Points, in no order, along strands that fork, close into loops and pass close to each other.
In the rows, 128 means zero.
Two points are linked if the straight distance between their rows is under 157. Some points are linked to none.
gol: [112 114 145 133 145 108 131 154 121 182 136 162 183 148 103 135  96 127
 121 134 134 130 118 138 148 113 128 126 140 138  87 141 113  99 127 127
 128 115 155 144 141 117 159 137  96 181  95 119  87 125 148  90 117 138
 113 108 128 146 105 150 161 122  96 126 138 110]
ver: [164 133 182 128 117  97 127 121 125  93 183 114 115  67  96 110 122 117
 146 164 182 172  97 102 173  95 126  72  83 122 105 176 173 171 101 132
 100 149 150 173 178 136 125  95 161 155 122 157 128 120  94 173  82  77
 127 156 136  80 148 131 179 133 178 131 126 113]
denad: [ 73 159 101 130 108 142 107 116 117 140 193 108 105 149  87 157 183 216
 137 133 160 160 140 170 122 135 142 149 141 143  80 152 115 103 134 133
 138 135 125 115 105 138 193 102  87  77 136 155  40  92 166 113 114 162
 115 107 164 141 159  99 142 153 100 142  82 148]
rorus: [136 155  75 165  95 161 109  54 104 105 132 100  76 134  98 141 147 146
 121 113  81  77 167  82  74 172 148 118 112 148 153 175 109 137 129 117
 169 180 114  74  95 167 125 110 157  84 165 130 122 102 148 162 200 131
 147 100 135 137 127 107 125 133  95 135 108 104]
fenu: [133 139 135 110 166 127 160 114 120 132  54 172 193 141 229 167 111  76
 104 118  87 144 152 141 104 112 154 135 171 105 183  78 130 172  90 121
 148  87 101  87  97 117 134 174 139 142  82  85 191 167 109 130 130 138
 101 178  71 145 112 129 111  99 155 126 165 149]
gafo: [119 105 152 142 168 111 144 135 140 179  94 156 180 107 178 129  93  87
 109 134 109 138 109 157 137 114 116 127 161 124 137  95 133 150 151 130
  93 114 129 147 120  95 121 160 141 149  90  80 154 158 129 101 105 154
 126 145 107 157  84 165 137  99 128 138 165 115]
gisi: [128 130 158 135 159 121 169 127 130 170  86 158 198  86 196 132  96  81
  82 124  89 124 133 159 130  86 127 141 185 125 147  84 109 160 124 138
 117 112 120  99 115  77 130 190 141 146  59  73 163 182 146 116 112 139
 120 137  79 104  89 174 111 104 135 129 172 109]
Tusi: [134 104 114 111 166 115 118 156 131 157  82 161 166 176 160 148  96  83
 128 133 126 142 111 133 128 138 129 131 135 116 136  85 146 101 168 129
 111 107 111 158 107 121 111 129 116 154 132 127 147 152  96 108 125 145
 120 137 125 176 126 145 151  89 138 150 128 154]
gole: [146 150  72 144 139 163 120  59  91 113  93  92  93 154 148 132 160 126
 156 126  82 109 167 110  79 179 133 134 114 151 196 130 127 138 106  85
 164 118 113  99 126 174 139 124 177  83 142  74 168  99 113 146 166 135
 144 132 126 177 114  78  71 141 114 130 125 123]
buko: [171 148 124 115  97 139  60 119 110 100 165 112  74  87  66 119 147 148
 146 130 177 123 129  69 128 145 130 112  60 103 153 153 108 111 108 168
 135 113 104  96 119 185 123  89 129  80 152 182 127 143 108 150 133  94
 153 107 145 111 180  96 129 160 144 125  62 134]
Numus: [180 132 185 135 132 103 138  95 121  96 160 122 119  39 127 110 111 113
 129 157 151 150 103  97 153  85 123  72  93 138 119 188 162 168  94 130
 105 171 143 167 183 130 109 114 192 153 105 139 129 104 106 183 111  66
 112 157 119  62 149 144 179 128 181 131 128  94]
zadet: [136 163 143 109 160 128 187 112 128 139  54 155 200 125 214 154  91  79
  85 112  79 121 164 137 111  80 138 147 167 115 171  77 119 167  91 126
 151  94 107  72  99  97 135 179 137 131  54  75 166 172 135 141 132 136
 113 159  67 114 119 152  92  91 158 131 161 131]
Sonol: [133 161 106 110 104 153  71 136 131  94 182  98  66 119  71 118 175 182
 143 114 174 119 115 112 124 144 133 120  84  93 129 124 117  78 116 177
 129 125  70  94 100 156 132  87  86  55 161 181 122 134 131 138 127 113
 144  95 142 117 187  82 119 174 150 120  63 154]
Sigu: [113 163 121 108  83 150  76 122 116  78 198  95  53 108  65 125 190 193
 137 138 205 140 116 121 146 143 153 111  83  92 106 140  96 113 119 158
 126 122 100  84 113 149 146  76  94  56 151 189  99 137 127 116 100 129
 140 101 130  92 178  83 117 172 149 120  86 144]
Gure: [132 126 180 162 123 137 189 102 141 168 152  95 143  72 141 100 107 148
 122 117 108  98 115 142 140 110 101 135 155 178  92 183 121 157 120 114
 118 147 167 148 188  98 124 161 175 156  57 101 110 108 164 114 107 135
 146 119 121  77  85 147  75 147  88 106 183  88]
bam: [138 128 140 148 100 131  97 153 139  92 171  99  74 154  92  97 143 156
 145 153 196 132  96 107 162 137 102 110  95  98 116 127 153 123 146 130
 106 124 154 145 149 112 124  86 120 128 145 157 129 134 107 117  83 125
 149 131 145 131 148 116 114 141 137 129 135 142]
luzed: [193 143 124 128  98 131  61  93  93  95 144 118  72  88  94 120 128 126
 148 138 174 124 135  52 130 145 127 108  57 126 168 169 108 138 117 140
 132 114 128 113 133 179 112  92 178 101 141 164 133 134  97 158 131  90
 150 126 140 111 162 106 132 145 144 125  75 118]
daka: [121  99 117 126 154 106 141 175 121 147  97 199 222 155 130 158  77  84
  82 127 108 129 141 123 146 112 149 112 174 107  99 111 104  86 115 141
 139 126 113  99 135 118 118 166  74 216 103 149 124 152 133 100 134 108
 110  99 116 118 119 160 194 105 138 121 139 113]
dige: [160 143 140 156 143 133 148 130 137 167 109 137 154 142 145 121  78 114
  90 116 110  86 125 107 126 125 105 102 132 128 131 153 154 114 106 124
 146 136 145 124 144 118  98 154 137 149  92 110 105 112 144 124 151 119
 146 125 113 140 142 159 112 104 143 137 155 101]
bitar: [149 155 105 104 172 151 139  87  97 129  70 137 157 186 203 159 134  88
 146 103  84 133 157 127  85 159 155 136 122 124 200 103 141 146  85  83
 176  89  95 124 115 182 146 157 153 100 118  90 187 121  94 143 165 135
 107 170  89 175 145  91  75 116 133 139 130 161]
Pibip: [104 111 167 168 111  86 140 172 199 110 135 112 135  76 131 108 111 109
 109 125 156 137 111 137 193 122  90 110 130  81 114 108 196 147 161 141
  42 156 139 207 120  96  72 127 132 131 172 149 135 123 115 149 116 141
 139 155 150 153 107 189 167  84 166 126 172 123]
felal: [113 113 180 169 114 110 143 141 198 119 142  97 139  47 155  97 117 124
 118 128 143 136  91 147 181 108  86  98 146 106 113 134 188 164 149 122
  46 168 139 190 137  87  91 142 158 142 137 116 148 115 132 137  97 145
 127 154 135 145  89 169 146  95 133 126 187 124]
nobo: [158 122 168 152  98 112 104 150 137  97 178 109 102 111  91 104 126 138
 138 159 189 143  98  94 170 121 106  90  92  99 110 152 167 141 115 138
 110 132 161 145 154 129 114  95 136 151 137 167 130 121 102 143  90  99
 148 145 150 115 144 127 140 139 159 124 134 124]
Kuzam: [ 93  61 116 123 148  91 133 189 147 108  89 199 194 158 132 150 100  83
 121 139 120 156 152 141 140 126 141 150 173 112 107  80 105  96 184 140
  94 118 113 122 112 118 103 131  68 209 142 162 146 164  80 104 111 136
 105 122 142 124  91 156 212 103 139 130 136 137]
nakim: [117 132  97 130 121 153 106  98 126 116 140  90  64 157 106 102 160 168
 182 162 168 139 117 133 125 147 107 134 134 148 138 123 143 148 157 108
 112 118 166 132 163 123 151  92 146 110 125  84 132 124 127  92  66 153
 149 126 154 157 113  85  90 147  91 123 149 142]
Pamis: [ 90 130  96  93 132 168 108  54  89 162 121 157 107 116 132 145 191 120
 178 125  91 141 159 175  66 136 163 181 172 194 137 135  96 175 108 125
 167 141 140  98 132 161 197 114 144 113 141  65 114 114 153 112 156 146
 114 132 149 142  95  96 132 173  44 105 104 135]
zek: [177 132 190 155 113 142 172  84 145  81 137  93 114  36 164  97 124 127
 104 146 105  99 119 113 132  79 102 109 129 152 113 187 129 183 110 112
 121 189 143 132 179  99  90 147 210 153  89 119 135  92 141 174 121  87
 117 150 107  28 113 139 116 128 149 118 162  85]
povus: [ 98 124  86  34 148 127 118 181 129 145 160 150 162 145 100 164 147 159
 129 107 115 170 124 167 121 133 158 121 137 126  86 117 134  49 115 164
 144 117  42 135  70 176 154 133  40 121 179 178 102 104 158 129 155 109
 106 100 142 135 188 119 146 132 165 126  28 165]
rabu: [102  94 140 141 121  74 161 209 169 111 135 125 121 147  87 114 103 115
 113 127 162 143 118 116 186 154 111 129 105  62 115  86 184  96 162 170
  74 114 132 193 117 109  67 128  96 122 192 180 127 152  89 138 123 130
 159 144 161 137 150 175 141 103 188 128 131 128]
raraz: [172 133 133 179 133 134 126  95 121 110  98  88 103 116 189 103 121 129
 142 145 116 122 122 106 120 135  98 104 112 113 193 124 143 158 109 111
 124 118 146 117 146 136  87 135 198  95 122  86 181 101 119 153 111 127
 140 154 123 175 112 114  78 128 149 129 162 119]
Nep: [110 128 157 137 142 130 145 113 103 197 130 158 165 114 126 120 114 124
 138 114 104 105 128 151 126  94 141 158 162 177 106 142  73 140 116 128
 154 119 168 116 162 116 168 147 131 169  67  78 103 141 161  92 131 133
 114 101 110 105  77 129 122 156  71 107 153 105]
fut: [126 108 175 167 105  95 134 175 174  97 170 114 117 111 105 102 118 123
 127 139 177 146  94 114 188 116  96  98 110  80 105 129 191 146 138 142
  75 146 156 183 143  98  94 113 124 148 159 165 134 128 100 143  93 122
 141 154 155 130 124 158 151 116 164 128 158 125]
luza: [102 145  92  78 134 136 109 164 139 139 178 111 117 148  83 146 160 185
 134 105 134 140 118 157 116 146 137 121 118 119 105 124 146  47 115 170
 141 125  52 131  80 161 150 117  51  77 168 174  96 107 153 135 148 121
 125  97 149 140 191 101 128 147 152 131  44 162]
Zil: [ 80 149  96  94 129 133 110 148 125 143 196 117 118 149  88 160 181 204
 128 118 143 168 127 178 119 131 147 136 133 127  80 134 126  75 124 153
 145 124  79 124  79 141 181 112  58  74 153 174  58  91 159 122 130 146
 112 109 154 137 178 100 136 148 134 140  54 151]
sis: [101 125 145 133 137 114 117 144 103 181 136 171 184 137 106 140 122 134
 135 125 127 127 126 144 138  97 148 144 157 159  85 143  75 108 116 132
 149 121 161 120 139 124 178 139  93 182  93 112  80 123 162  94 127 132
  94  93 125 133  91 128 171 145  72 113 130 120]
vep: [159 130 109 120 175 134 124 134 119 158  67 148 170 180 184 153  93  84
 124 114 110 124 121 116 112 142 140 122 132 121 167  96 155 108 136 115
 134 109 109 141 112 137 108 145 134 132 119 117 158 135 103 126 146 137
 113 141 109 187 145 129 120  89 147 150 128 162]
Rima: [124 138 127 142 113 123 103 139 131 144 169 107 115 150  69 130 135 176
 134 149 152 120 121 120 134 149 112 112 120 123 107 158 146  85 108 133
 146 129 145 122 127 147 142 105  99 132 128 153  80 100 146 116 134 130
 143 110 151 154 152 116 134 135 116 127 119 131]
bimef: [116 126 106 135 121 153 140  69 121 142 133  97  79 118 112 103 145 168
 180 161 123 130 134 131 116 149 110 137 151 173 138 150 128 166 130 111
 113 128 177 119 178 135 151 105 177 130  93  61 131 110 142 103  90 151
 161 126 149 152  85  88  85 157  82 102 156 110]
vonu: [ 97 135 143 129 102 101 129 175 130 155 182 112 138 134  40 140 141 198
 117 153 161 145 129 138 152 143 131 114 121 121  80 159 151  91  86 128
 135 113 166 126 130 130 164 122  78 133 129 170  59  90 154 104 114 142
 124 104 157 153 137 110 138 135 124 123 116 123]
Lodor: [124  96 147 137 108  93 141 213 157  97 135 117  99 138  94 103 114 110
 118 111 172 136 102 101 181 151 112 133  82  51 131  75 176 103 153 183
  82 107 130 182 120 101  59 118 107  98 195 190 154 172  83 156 119 111
 154 147 163 124 169 151 131 126 193 127 114 145]
zag: [102 134 117 102 134 146  74 129 112 144 148 167 152 140 137 176 181 140
 153 108 121 156 137 173 100 101 161 167 179 169  93 139  78 126 135 144
 168 142 121 106  86 155 190 127  84 158 147 131  75  96 163 118 147 125
  83 113 151 133 128 119 174 157  69 114  73 164]
sas: [133 151 101 112 146 157 108  80 107 160 107 143 131 151 136 158 143 110
 131 110  72  97 149 144  75 138 153 143 143 173 143 140 114 131 119  99
 185 148 125 103 119 161 160 126 127 125 122  93 104 109 151 123 192 132
 125 114 121 149 126 116 126 133  76 135 114 125]
seta: [141 159 105 128 132 156 191  72 108 140  83 116 117 139 158 118 116 115
 107 106  54  82 173 128  79 131 120 152 119 156 173 139 118 168  93  84
 181 114 138  90 139 123 139 143 176 105  89  59 142 120 145 146 174 148
 157 141 101 125 102 116  62 126 124 137 157  91]
zop: [141 106 159 147  97  94 115 185 157  85 130 112 100  98 131 106 112  94
 124 111 184 147  99  94 188 130 104 125  75  55 148  75 170 149 154 174
  70 118 140 185 130  95  59 112 142  81 195 188 172 169  90 176 112 101
 135 158 161 132 160 162 154 121 182 133 116 148]
liv: [144 116 196 170 114 134 146 111 182 108 143  84 136  27 172  92 124 133
 122 142 126 129  87 141 162  92  95  93 148 129 114 159 173 170 124 119
  71 186 137 162 164  89  92 154 188 151 107 112 156 104 140 155  93 120
 118 149 123  97  93 151 125 111 125 114 189 118]
mela: [100  93  96  60 136 120  99 195 133 120 125 186 177 172 114 160 145 132
 132 133 129 177 127 152 125 120 156 143 153 126  86 107 103  58 138 140
 136 118  90 125  87 142 159 129  46 187 171 174 112 126 138 110 132 118
  86 106 136 120 148 133 187 128 125 124  76 168]
Ful: [121 152 111 148 109 130 118 107 116 141 165 116 112 125  64 150 127 163
 105 115  82  89 154  96  87 164 139 101 127 126 124 192 128 107  87 142
 184 167 114  80  97 180 121 141 103  90 152 170  86  97 165 154 213 108
 146  98 140 135 167 118 142 127 120 132  98 104]
mem: [ 90  56 109  96 131 102 110 198 159  89  86 191 164 176 131 140 135 103
 153 123 137 171 149 155 117 127 139 172 171 129 107  78  99  93 195 135
 107 113 117 114  97 113 124 128  54 202 173 161 150 155  74 100 101 143
  92 127 134 104  93 134 193 116 115 124 129 169]
Garal: [116  83 120 147 152 112 139 176 136 129  82 194 215 145 157 155  93  78
  94 114 107 131 144 131 138 113 144 127 198 118 116  90 103 105 142 144
 119 130 109  85 126 110 107 165  76 226 101 141 154 161 105 103 118 121
 101 107 121 114  91 153 203 111 130 120 154 132]
fizav: [106 141 130 105  93 147  93 163 120  72 182 103  39 133  78  97 181 166
 125 126 223 131  85 114 162 154 160 112  57  87 105 108  99 106 125 150
 111 113 101 119 140 108 128  79  93  64 160 194 139 159 111 100  91 124
 135 107 108  84 182  87 109 182 155 118 101 147]
vopu: [ 92  87 115 112 145  70 157 193 156 127 107 158 151 168 103 136  88 100
 112 139 139 153 133 136 166 148 127 146 121  86 107  72 153  81 194 150
  75 104 113 193 108 114  87 124  87 141 168 164 117 164  84 115 125 148
 146 137 149 146 140 178 165  84 175 144 121 124]
sor: [125 141 156 121 141 133 169 110 104 179 112 158 167 105 149 113 115  95
 108 102  76  93 145 152 117  69 136 176 180 166 127 115  68 155 106 133
 168 109 148  89 149  87 152 171 138 159  54  74 135 179 154 114 137 127
 129 108  91  62  80 150  82 148  98 108 163 101]
sezu: [147 132 115 119 176 124 151 131 121 145  48 162 194 159 221 169  90  71
 110 111 104 135 134 127 114 130 154 122 148 105 175  82 145 142 126 116
 131 100 100 122 101 138 106 164 139 127 104 108 180 153 101 129 140 141
  98 164  84 179 135 134 124  79 164 147 146 159]
Bib: [143 179 105 107 145 152 182  80 110 129  66 133 143 164 167 140 110  92
 110  85  54  83 185 119  77 121 144 152 121 144 181 125 125 166  92  75
 194 111 122  88 116 141 154 148 151 109  93  65 144 127 131 157 193 143
 134 146  90 133 129 114  68 112 131 145 137 114]
Kozum: [ 77  69 104  67 134  95 122 200 151  94 101 191 142 191 117 138 124 109
 145 132 139 166 134 158 130 131 154 175 132 116  94  67 101  72 207 127
 101 104 104 156  99 103 130 113  57 156 181 169 120 171  78  95 111 140
  98 134 123  98 131 143 172 108 140 139 111 152]
Nazu: [133 132 171 137 150 123 172 128 122 183 111 148 195  86 168 115  95  89
  89 109  93 109 131 155 138  70 123 149 183 143 115 108  86 151 127 138
 131 114 137 108 140  76 134 189 140 157  49  83 136 180 160 112 112 129
 127 111  87  70  89 181  95 121 114 122 172  96]
sedel: [113 128 132 148 163 107 152 124 138 151  84 105 152 118 213 136 107 107
 127 137 108 150 119 157 125 149 110 115 131  98 193  71 156 157 120 120
  93  94 115 162 100 121  93 160 169  74 130  84 195 136 122 133 117 156
 116 178 101 214 109 143 117  88 160 142 173 147]
kebam: [ 95 122 102  85 137 139  92 156 127 141 138 147 119 184 111 139 165 152
 154 131 166 154 112 171 116 122 138 153 131 147  95 109 115  89 164 120
 134 118 120 151 111 126 190 100  77 124 151 126  89 128 142  87 108 151
  99 120 138 133 145 112 147 139  86 143  97 168]
sanud: [163 139 142 153  93 132  89  94 107 103 160 114  82  94  80 123 126 148
 135 153 146 102 136  68 121 144 122  95  91 131 135 189 115 143 104 132
 153 148 152  95 138 172 111  91 165 135 129 158 109 105 118 150 147  95
 153 126 139 105 143 108 137 142 133 121 116  99]
Doz: [178 123 153 148 102 107  94 147 136  82 117 103  98  86 165 106 111  89
 138 120 190 158  99  86 174 120 103 119  52  75 173  85 143 167 141 153
  72 108 138 174 143 107  67 110 174  69 179 173 189 155  95 180  95  94
 118 160 150 150 156 147 149 130 166 139 111 156]
lige: [120  96 102  99 162 101 145 184 114 157  99 191 210 164 106 156  72  96
  93 140 114 142 136 114 145 139 151 105 146  92 105 114 142  68 115 148
 136 114 104 131 126 150 108 164  77 192 135 165 120 147 130 106 146 113
 126 105 128 140 153 161 186  91 163 128 114 126]
Zesap: [196 131 141 173 116 127  90 106 110  89 105  97  97 104 177 102 118 112
 148 138 154 132 115  72 139 122 102 101  81 104 189 130 128 161 119 122
 112 117 145 126 148 144  80 116 199  97 139 125 183 112 106 165 106 102
 130 150 136 162 137 121 107 134 158 131 128 132]
Nos: [170 134 178 153 107 147 200  94 157 100 121  75 114  50 170  91 118 132
  92 131  89  79 135 135 120  89  82 138 142 157 127 171 133 178 109 105
 132 166 149 117 167  86  86 169 202 130  82 101 134  97 158 167 122 115
 136 140 108  34 105 153  63 126 137 118 181  88]
pizi: [120 153 100 166  96 143 123  73 115 125 160 109  90 127  76 144 137 163
 109 118  81  82 160  99  82 165 141 111 121 146 121 192 106 126 107 131
 173 180 124  80 101 167 124 116 129  95 154 155  87  98 165 159 203 127
 150 100 142 130 138 119 143 131  95 132 118  95]
Digat: [131 117 199 170 123 132 184 112 165 147 161  84 156  52 152  97 114 145
 120 119 117 120  98 149 159 101  95 116 164 159  84 181 153 157 125 118
  85 163 153 170 178  85 115 173 175 162  75 112 123 108 161 125  91 139
 131 129 123  79  85 157  93 128  98 107 189 104]
Kiz: [107 118 157 127  86 122 120 184 135  72 190 107  62 145  73  95 161 148
 127 141 220 148  80 111 181 145 141 109  70  78 101 110 139 132 137 130
 101 117 146 149 156  95 122  89  98 103 167 195 138 161  92 107  80 118
 144 133 123  89 161 111 114 155 161 129 128 137]
korem: [141 140 104 135 129 143  88 126 128 142 142 109 106 167 102 128 139 156
 144 140 143 112 115 116 119 153 110 123 117 135 130 133 148  77 132 126
 142 129 127 133 124 144 136 102 112 120 137 134 105 111 131 117 139 131
 144 110 147 165 154 112 123 131 110 137 109 147]
Vug: [130 133 111 141 107 150  95 126 133  94 155  86  58 164 102  98 157 163
 165 155 190 131 103 119 143 140 107 122 111 124 126 116 142 133 167 112
 107 122 154 141 153 112 135  85 132 112 140 123 132 132 118 100  71 142
 149 126 146 144 131  96  97 145 112 128 141 150]
Bova: [207 135 138 142 112 114  84 100 103  84 107  99  89  84 176 107 113  97
 154 136 185 163 115  71 156 116 110 106  47 114 190 125 116 174 124 126
  94  99 137 156 158 145  87 113 203  81 148 145 178 130  97 175  89  92
 123 153 138 143 152 128 125 138 159 136 107 139]
Zosu: [133 148 145 109 132 143 208  90 110 172 112 127 141  99 142 103 107 108
  99 106  59  81 155 158 103  84 113 184 150 175 131 135  80 168 107 110
 169 111 154 107 154  89 144 162 169 126  56  76 127 160 165 129 146 141
 160 119  98  62  89 154  52 141 104 122 163  84]
Nar: [142 151  91 134 135 156  83  88 117 141 129 107 102 157 115 141 150 148
 146 127 109 105 135 123  92 159 127 129 126 158 147 140 134  98 136 113
 157 145 117 114 114 162 145 104 131 105 135 115 107  99 138 128 162 130
 139 109 147 168 143 105 116 137  90 137 102 140]
Biku: [ 82 145  94 115 118 154 101 122 119 135 161 113  95 171 101 133 184 189
 161 134 179 152 127 171 118 134 139 151 136 157  93 129 113 110 156 116
 133 129 138 136 126 132 198  93  95  91 136 121  68 116 159  88  98 164
 112 112 151 141 147  97 134 152  84 143 102 162]
kod: [108  98 142 136 159  96 137 156 151 160 106 151 159 136 143 125  95  95
 126 137 134 145 110 149 153 124 107 134 144 115 121  93 146 135 184 127
  77 116 137 180 119 100 117 129 118 147 122 101 136 150 108  96  99 162
 132 145 132 174  96 165 151  90 131 146 154 126]
fum: [ 83  83 112  87 136  81 147 201 147 125 123 170 143 192  84 131 111 123
 124 145 151 162 125 148 156 143 142 151 112 101  89  83 129  61 181 134
  96 101 117 178 110 108 128 120  58 143 171 169 104 163  96  95 117 148
 124 129 132 124 143 150 158 105 149 142 113 132]
gelip: [182 132 185 144 121 126 145  82 134  84 143 109 119  31 163 102 118 116
 123 156 131 131 105 106 145  76 117  84 110 141 123 183 148 179 107 117
 103 189 137 152 183 112  98 129 209 151  99 120 139  98 124 184 113  75
 104 159 110  53 129 142 157 124 164 127 147  91]
sabi: [131 150  55 147 109 169 141  42  95 107  97  88  81 138 126 136 158 123
 134 112  65  85 185 109  66 180 151 135 116 160 173 156 112 158 118  90
 173 151 115  74 110 163 140 117 178  82 158  81 154 101 135 151 195 143
 151 113 122 151 100  86  90 135  97 130 126  98]
Temel: [123 145 125 101 142 151 113  98 101 161  98 175 152 138 149 149 149  92
 132  99  68  97 150 153  83 103 165 163 177 171 145 125  83 153 102 120
 189 133 141  81 126 135 168 145 114 169 102  76 124 135 147 115 174 127
 109 118 107 112  92 115 125 154  73 111 137 130]
tigep: [103 111 111 118 119 120 127 191 150 109 140 114  78 195  96 104 136 143
 134 123 174 126  91 130 151 159 118 139  88  96 114  80 150  69 173 137
 101 107 108 176 121  85 115 104  83  95 174 167 129 160  94 107 110 141
 137 127 134 132 163 124 112 130 145 136 118 154]
Kom: [101 107 107  79 136 119  93 179 127 141 132 172 159 179 105 152 147 138
 140 136 148 164 118 158 127 116 147 148 139 134  88 113 107  71 147 133
 135 115 118 141 100 131 181 117  59 163 153 149  91 127 140  96 123 136
  93 110 136 134 142 125 175 129 105 134  89 161]
Mibos: [144 139 136 159  83 140 108  72 112  97 155  99  74  97  89 125 135 164
 143 158 134  94 144  82 123 145 122 105 112 152 119 196 100 158 117 118
 144 162 163  92 142 161 116  84 175 146 117 138 103  95 131 139 138 110
 156 123 141 106 112 102 128 147 111 108 140  91]
pekab: [106 119  97  48 145 126  98 173 119 140 158 169 182 142 116 184 151 151
 120 119 103 178 134 159 120 121 160 129 162 131  82 131 113  72 110 155
 162 129  68 112  71 179 161 148  45 159 167 180  97 100 164 129 166  97
  95  97 141 132 171 128 172 128 142 117  35 161]
rinuz: [130 132 116 158  98 153 132  64 116 116 134  88  71 104 106 115 141 169
 161 158 120 101 140 105 120 148 116 124 139 171 128 180 108 167 130 108
 131 154 172 101 161 146 127  91 181 139 103  92 118  94 139 119 114 137
 161 118 143 128  87  93  97 154  91 101 155  98]
Dus: [129 147  74 142  99 166 181  60 109 118 100  96  81 121 115 114 132 132
 107 105  59  63 182 115  70 153 132 141 116 169 149 171  95 176 114  92
 173 153 140  74 130 131 130 116 180 106 125  82 133 112 155 145 188 150
 167 116 115 116  83 104  88 134 103 128 161  77]
dib: [136 128 131 108 157 144 114 120 112 159  80 181 170 148 169 151 127  81
 126 111  87 116 137 141  98 105 156 147 179 151 148 110 102 140 109 126
 170 120 131  86 122 121 153 157 111 185  90  82 144 145 125 106 147 127
 104 127 100 125  94 125 127 133  98 118 147 137]
Sebot: [150 137 163 144 120 144 207  94 142 151 128  92 125  77 152  97 107 134
  96 116  83  76 137 146 116 105  92 149 145 175 114 169 115 168 114 106
 142 140 159 124 172  89 109 164 181 131  63  91 114 113 163 135 128 134
 156 122 107  58  93 156  54 134 111 115 179  80]
tiva: [ 71 101 138 120 131 109 135 174 140 142 140 156 135 182  96 110 129 145
 155 136 184 159 111 161 148 119 131 156 129 133  90 105 123 129 185 109
  97 108 169 179 139  98 179 121  81 139 129 113  99 157 125  69  78 171
 108 132 132 133  97 127 150 120  95 141 135 135]
Num: [151 146  89 127 165 158 114  81  98 130  84 110 121 174 173 138 147 111
 157 124  90 125 148 123  83 166 133 136 114 143 200 111 144 124 100  88
 163 100 106 124 127 168 137 136 164  93 132  82 176 109 102 137 152 135
 128 147 121 192 128  85  72 131 121 139 125 151]
Til: [142 124 137 167 149 117 138 115 138 135  97  92 124 116 198 113 108 121
 135 143 120 139 111 137 128 138  94 106 123 104 188  95 164 155 120 120
  97 110 132 148 125 118  87 150 181  85 129  83 191 117 122 140 103 147
 131 166 121 204 108 134  98 105 150 136 175 136]
bir: [126 166  88 114 133 147 113  93 117 146 153 134 130 155 110 172 135 137
 106  90  61  97 158 114  78 159 157 114 137 146 137 164 137 103 114 129
 177 178  83 105  80 186 139 157  99  84 157 159  97 101 164 160 230 108
 128 100 130 143 181 125 139 123 107 140  58 128]

A fork is a point with three links, a tip a point with one. Leave the first point through the second and follow the links. Name the first fork or tip that comes.
bir; Ful: sabi
rinuz; bimef: bam
Temel; sas: vonu
zadet; fenu: gisi

A piece is all that can be reached along the links. How many separate loops has the piece of each point below (a circle has one, a figure eight two, a Y none), and how many tips (points with one link)?
vopu: loops 0, tips 2
Rima: loops 0, tips 2
luza: loops 1, tips 0
Tusi: loops 3, tips 1
gole: loops 0, tips 3

How many points has the smallest loop of links through each point below? Write 0 if it is on no loop.
buko: 13
vep: 8
luza: 9
fum: 0

Name the points in between on the shortest way along the links from the first point to the second, in order.
seta; pizi: Dus, sabi, rorus
sedel; zop: Til, raraz, Zesap, Bova, Doz
raraz; Kuzam: Zesap, Bova, Doz, zop, Lodor, rabu, vopu, fum, Kozum, mem
kod; Zosu: gafo, gisi, Nazu, sor
